A landscape with many valleys, sampled at points; each row gives a point and its height.
From any point a ball rolls to the lowest of the 2 points nearest to it. It stops when none of these is lower. Distance is the straight distance between rows; heights are no part of it.
pekog height 407: [  9   5   9  16  -4  27 -30   7  -1  18  39   0  -7 -17  18  -6  16 -16
  18   0   6]
Tem height 341: [ 11 -24   3  11   0 -11   8 -14  21 -21 -12 -28  12  23  -6   6  12   1
   5   7  12]
Burup height 305: [ 13 -14 -14   7 -12  -2  14  -5  22 -12  -7 -14   9  16 -12  -3  17  -1
 -10   4  -1]
Nim height 471: [  1 -14  -5 -13 -32  -8  19  -9  14  -4 -20  13   7   2  -5  19  -4  15
  24   4   2]
maper height 448: [  1 -19  20 -10  13 -17  -7  -7   3  -1 -20 -12  -9   5  -7  11 -20  13
  29   7  -4]
pulu height 265: [ -8   0   3 -16 -20   8  -7  13   4  15  -4  21 -23   0  12  -4 -26   5
  34   5   5]
Miri height 566: [-12  -1 -15  -7 -20  15  17  10   7   2 -11   9  -4  -1   9 -15  11 -10
   6  -2 -12]
zis height 320: [ -4   7 -28  13   0  31  24  22  -2 -17  24  -1  -5   5  17 -23  21 -23
 -20 -13   3]
dar height 569: [ -7  19   4  -2  26   9 -23   7   4  -1  25  -4  -2 -19  16 -17   8 -13
 -11 -15   8]
gini height 55: [-11  10 -14 -10  10  -3   8   1   3   7 -12  -3   0  -2 -21  -5  -5  -2
 -34   2 -20]
luri height 600: [  3  21   7   1  16 -22 -16  -7  -4  -6  20  -1   7 -21   0  -2   6  -5
   9  -6 -11]
senar height 450: [  1 -21  16 -10  -7 -26  13 -18   6  -6 -44   1  -2  15 -10  31 -31  27
  14  10   6]
rega height 539: [  0  17  24   2  35  -3 -39   5  -5   7  21  -8   7 -19  11 -14   8  -5
   1  -8  11]
fev height 442: [ -6 -10  21   3  17 -31 -10 -16   4   0 -10 -19   1   2   6  -4   0  -2
  10  -6   7]
bives height 178: [ -2   5  -2  -7  14 -15   3  -4  12  -2  -3 -11  -1   1 -14   2  -1  -3
  -4   3 -11]
Fiko height 579: [  3  21  13  -6  16 -29 -22   3  -9   7   4   0  -5 -15  -1  -6 -11 -11
   6  -9 -16]
voz height 479: [  5 -13  17 -19  -5 -23  -6  -2  -4   8 -25   5 -16   2  -5  17 -48  13
  33   2   0]
Gile height 603: [-12  18   1  -7  25  -2 -11   5  10  -2   0  -5  -4 -12   4 -15  -2 -11
 -24 -14  -6]
Zez height 227: [ 18  29  -3   9  28   0 -14   7   5 -37  18  -6  25  -4   0 -26  25  -5
 -25 -20  15]
viz height 531: [-15  -6 -18 -16 -34  13  26   9  -2   8 -18  29 -12   4   4  -7  -7   9
   6  -1  -9]
zatev height 691: [  3 -14 -12 -10 -43  14  33   1   9   5 -21  21   7  23 -19  21   0  33
 -13  10  10]
risud height 394: [-16  20 -19   5   2   6  11   7   2  -5  12  10 -14  -2   2 -24  10 -14
 -34  -5 -16]
vurom height 169: [ 16  -9   8  19   6   0 -31 -10  13 -11  12 -25  16  -5  15 -10  20 -14
  16  -2  18]
tivek height 361: [  1 -19  -1 -21 -30  -7  15  -5   1  15 -46  17   1  25 -25  16 -31  40
 -16  15   8]
Peb height 269: [ -3 -11  -9 -15 -32  10  18  -1   1  29 -35  20  -5  18 -28  18 -25  23
 -31  14  -8]
saf height 447: [  1 -15 -11  -7 -28  10  14   4  19 -10  -3   7   3   9   0  -2   4   8
  23   0  12]
viza height 655: [  2  19 -19  15   4  27 -15  11  -9 -19  29  -4   9 -19  27 -25  25 -27
  -8 -21   5]
vuf height 391: [ -3  -1 -28   5 -15  14  29   3   7   4   6   2  -3  14 -13  -1  14  -7
 -34   2 -10]
pira height 268: [  4  22 -21   7  13  13  12  15   6 -19  21  -9   8   5   3 -18  19 -20
 -20  -9   4]
Sak height 631: [ -8 -11 -16  -7 -27  18  35   2  -9  27 -11  15   8  14 -25  18   6  12
 -36   8 -11]
sineg height 587: [ 14  -5  36  25  37 -18 -38 -20 -17 -14  16 -27  16  -7  10  13  19   9
  25  15  10]
zufen height 500: [ -6  -3   2 -10   2  10 -12   3   9   7   6  -1  -5 -12   8  -1  -2  -9
  24  -5   2]
kiv height 508: [-24  -9 -19   5 -36  31  46  12 -16  12 -13  37 -25  20   2   3   0   3
 -27   0  -8]
Nofim height 520: [  0  14  23  -7  35 -36  -6  -4 -10  -7 -17 -14   9  -6 -10  15 -13  -1
   5  -2 -13]
suku height 413: [ -2 -21   3 -12 -10 -12  14 -12   9  11 -45   0   1  22 -24  21 -25  22
  -9  14   1]
Bifop height 324: [-23  10 -12   5  -4  28   4  15  -8   4  18  16 -25 -12  25 -16   4 -21
   8  -6 -11]
natam height 327: [ -4  12 -23   6   1  12  19   9  10  -9  10  -6   5   9  -8 -17  18 -13
 -41  -3  -4]
Pabi height 558: [ 14  -9  25  13  22  -8 -40 -12 -12  11  26 -16  12 -19   6   9   9   7
  27  13  11]
zokan height 472: [ -3   0  26   7  36 -31 -15 -19  -4 -16  -3 -21  14  -8   2   2   8   5
   3  -9   6]
vimef height 228: [ 13  -6 -15  14  -4  15 -20   0  14 -16  21 -16   4  -7  17 -18  14 -22
   4  -8  13]
gidu height 528: [  0  -4  18  -2  14  -4 -24  -4   0  11  14 -10   5 -13   9   2   2  -2
  26   1  10]
kuz height 661: [  0   2 -13 -23 -39   1  26   9 -14  17 -38  35 -14  14 -14  18 -46  22
  -5   4  -8]
maka height 277: [  7   0 -16   9  -1   0  -2  -9  18 -17   7 -18   8   5   4  -8  14 -13
  -3   0   7]
vot height 467: [  7 -11  -4   0 -17   9   9   3  16  -4  15  -3   8   3  11   3   9  -3
  35  -2  17]
sig height 595: [  4  -6  -5 -17   1 -24  13  -1 -10  10 -28   0  -1   6 -21  12 -32   9
   1   8 -19]
dafof height 367: [ -8   5  -2   7  -9  31 -12  12  -4  10  29  10 -16 -11  26 -11  11 -20
  20  -4   3]
pila height 438: [-15  -5 -29  -8 -16  11  29   1   1   8   1  14 -14   7 -12  -4  -3   5
 -23   7 -12]
zuniz height 112: [ 22  -3  10  19  22  -5 -19  -3   8 -30   9 -33  27   2   8  -8  24 -15
   6  -9  16]
Bena height 140: [ 27 -11  15  25   5   9 -42 -12  -2   3  28 -23  19 -13  18   0  23 -10
  19  -3  23]
Nusuf height 418: [  4 -20 -27  -1 -29  26  31  12  12 -12   6   6  -1  15   5 -10  10   0
   6  -6  11]
muda height 322: [  2 -10  22 -13 -17   2 -21   3   0  22   1  15 -12  -5  12   5 -21  11
  44   5  14]
zoni height 477: [ -1 -27  20   1   9 -36  13 -27 -10  -5 -45 -13   2  18 -13  30 -19  20
  -3  14 -10]
Figo height 368: [  6 -22  13   7   0 -20   8 -17  17 -15  -4 -15  10  12   2  16   2  10
  30  11  19]
Rela height 498: [ -2   4  36   1  41 -38 -26 -11 -18  -7  -6 -17   4 -13   0  10 -11   3
  15  -4  -3]
puzev height 505: [ 10  -9  24  -8   5 -34 -24 -10 -17  15 -15  -6 -10  -2   5   9 -45   1
  35  11  -2]
kitez height 460: [-13  -3 -26  13 -14  36  33  12  -2   6   0   7  -9  12  -7  -9  16 -10
 -57   5 -15]
tevof height 720: [ -8  -6 -16 -15 -46  20  33   8  -1   9 -23  40 -12  18 -12  15 -13  32
 -12   6   2]
neson height 623: [  9 -10  -6 -25 -22 -18  26   3 -13  17 -34  16  -7   9 -23  20 -46  18
  -3  11 -13]
folem height 497: [ -7   0  -9 -19 -31   1  21   5   0   7 -19  25  -9   1  -2  14 -15  13
  25   3  -4]
buvar height 457: [ -6 -17   4 -14  -1  -6   7  -4  16   4 -26  -4  -5  12 -12   9 -17  13
   6   4   4]
nef height 224: [  9  24  -5   7  21 -16   5  -6   5 -26  12 -15  30   1  -8  -2  22  -1
 -14  -7   5]
bel height 434: [-24  -6 -22   6 -24  30  35  11  -2   2   3  28 -38  12  13 -11   0  -5
 -18   0  -6]
dami height 253: [  5  -8  -1   1   4 -10  14  -7  16  -2 -20 -16   6  14 -25   2   8   3
 -22  10  -9]
bizig height 443: [ 11   7  19  11   7  15 -46  -3 -11  31  34  -3  -2 -28  12  -4  11  -4
  13   5   5]
Gamu height 374: [-16  -7 -24   6 -15  28  34  13   4  -7  15  10 -17  11  13 -16   9 -12
 -11  -9   1]
kab height 568: [ -3   5  -4 -19   0 -14   9   9  -6  15 -10   3 -14  -7 -13   7 -28  -2
   4  -8 -23]
nolod height 390: [ -2 -31  29   5   2 -34   8 -25   3 -15 -25 -11  -2  15   3  19  -6  19
  27  13   9]
pim height 362: [ -8 -10 -17 -11 -20   3  21  -3  11  16 -22  14  -6  16 -20   4 -15  12
 -17  13  -4]
buvus height 625: [ -2  19 -14   5   4  -5   3  -5  -3 -18  25  -1   9 -16   1  -6  19  -9
  -1 -11 -10]
fuvut height 380: [-26  18 -19   2   2   9  13  11 -14   3   8  19 -29 -11  11 -17  -3 -18
 -18  -7 -26]
Mor height 652: [ 28   8  23  25  22  14 -57  -3 -19   6  37 -15  28 -25  12 -14  29   5
   0  -1  22]
Nufo height 555: [  5  11  27  -2  23 -21 -43  -2 -10  16   5  -9  -8 -14   2  -6 -17 -10
  13   6  -7]
des height 171: [ 15  14  -6  11  22  -5  -7   2   8 -30   8 -25  32   3   4 -18  26 -11
 -14 -12  15]
dosen height 544: [ -1   4   9  -7  25 -30   8 -10  -8  -2 -28 -19  11   4 -23  20 -10   5
 -10   7 -18]
metap height 581: [-13  -5 -21  -4 -28  22  40   9 -19  30 -14  30 -10  16 -14   8  -2   8
 -37  10 -17]
lolof height 618: [ 16  27   8  20  13  30 -43  12  -8  -6  43   1  11 -22  25 -22  27 -16
 -11 -14  18]
gulo height 612: [ 21  12  23  23  32 -10 -43 -16 -11 -24  25 -22  30 -12  10   0  26   2
  13   4  17]
rusal height 667: [  4 -23 -11  -3 -27  14  32   0   8  14 -22   2  18  16 -21  18  13  15
 -24   6   0]
sozud height 507: [  1  16  22   5  40 -14 -28  -1  -1 -17  14 -14  17 -10   2  -6  14  -1
  -3 -14  14]
fafi height 596: [ -6  34   6   9  21  24 -30  14  -8  -3  41   8  -7 -21  19 -19  16 -17
 -12 -11   4]
lup height 191: [-19  16 -14  -8   7  13  16  16  -4  14 -13   9 -18  -1 -10  -7 -11 -11
 -41  -4 -26]
zisan height 301: [-10   3 -16 -13  -9   6  24   9 -11  24 -21  14 -16   6 -19  10 -23  -3
 -33  -1 -26]
fide height 633: [ 30  24  25  23  28   4 -52   0 -12 -20  34 -10  33 -17   9 -13  29   5
  -1  -6  23]
votak height 536: [-14   7  -8 -14   0   6   1   7  -2   8   3  11 -21 -13   4   0 -16  -9
   6  -9 -15]
vinub height 415: [ -4 -21  34  10  22 -34 -12 -21  -7  -5 -11 -19   2   4  12   9  -4   8
  28   7   7]
Nika height 636: [ 15  22  -2  17  13  13 -30   6  -1 -18  32 -11  22 -16  19 -18  27 -18
  -3 -17  18]
guz height 529: [  4   0  16 -10   6 -21 -25   0  -7  18   2  -1 -16  -5   2  -2 -32  -5
  26  10  -7]
Tamo height 198: [ -8  -4  -3  -8 -25  24   8  16   6   3  11  25 -26   4  13  -6  -7   4
  30   1   6]
zoti height 494: [  1  -2   1  -9  -8 -18  15  -5   6   0   0   4   0  -7  -4  21  -8   5
  26   8  -6]
muruf height 270: [-19   1  -7   3 -21  23  15  16 -10   7  12  28 -36   1  20  -3   1 -13
  20  -5  -9]
Kinu height 276: [  2   2 -11   5  13 -15  17 -15   5 -17  -1 -17  29  -1 -14  14  16   4
 -13  -1  -1]

Where does a ball stop that starts at each point below?
dar -> gini
bizig -> Tamo
fide -> zufen
zatev -> pira
luri -> maper
Nofim -> gini
Figo -> gini

Call two points neighbours if one is among the 2 nearest of the other. Go from one point of each pair to the other, from neighbour to neighbour, staying as low as possible. Name the highest point that can't be avoided.
Bena / zuniz -> vurom
maper / Tamo -> buvar
Peb / Tamo -> pila
pira / Tamo -> risud
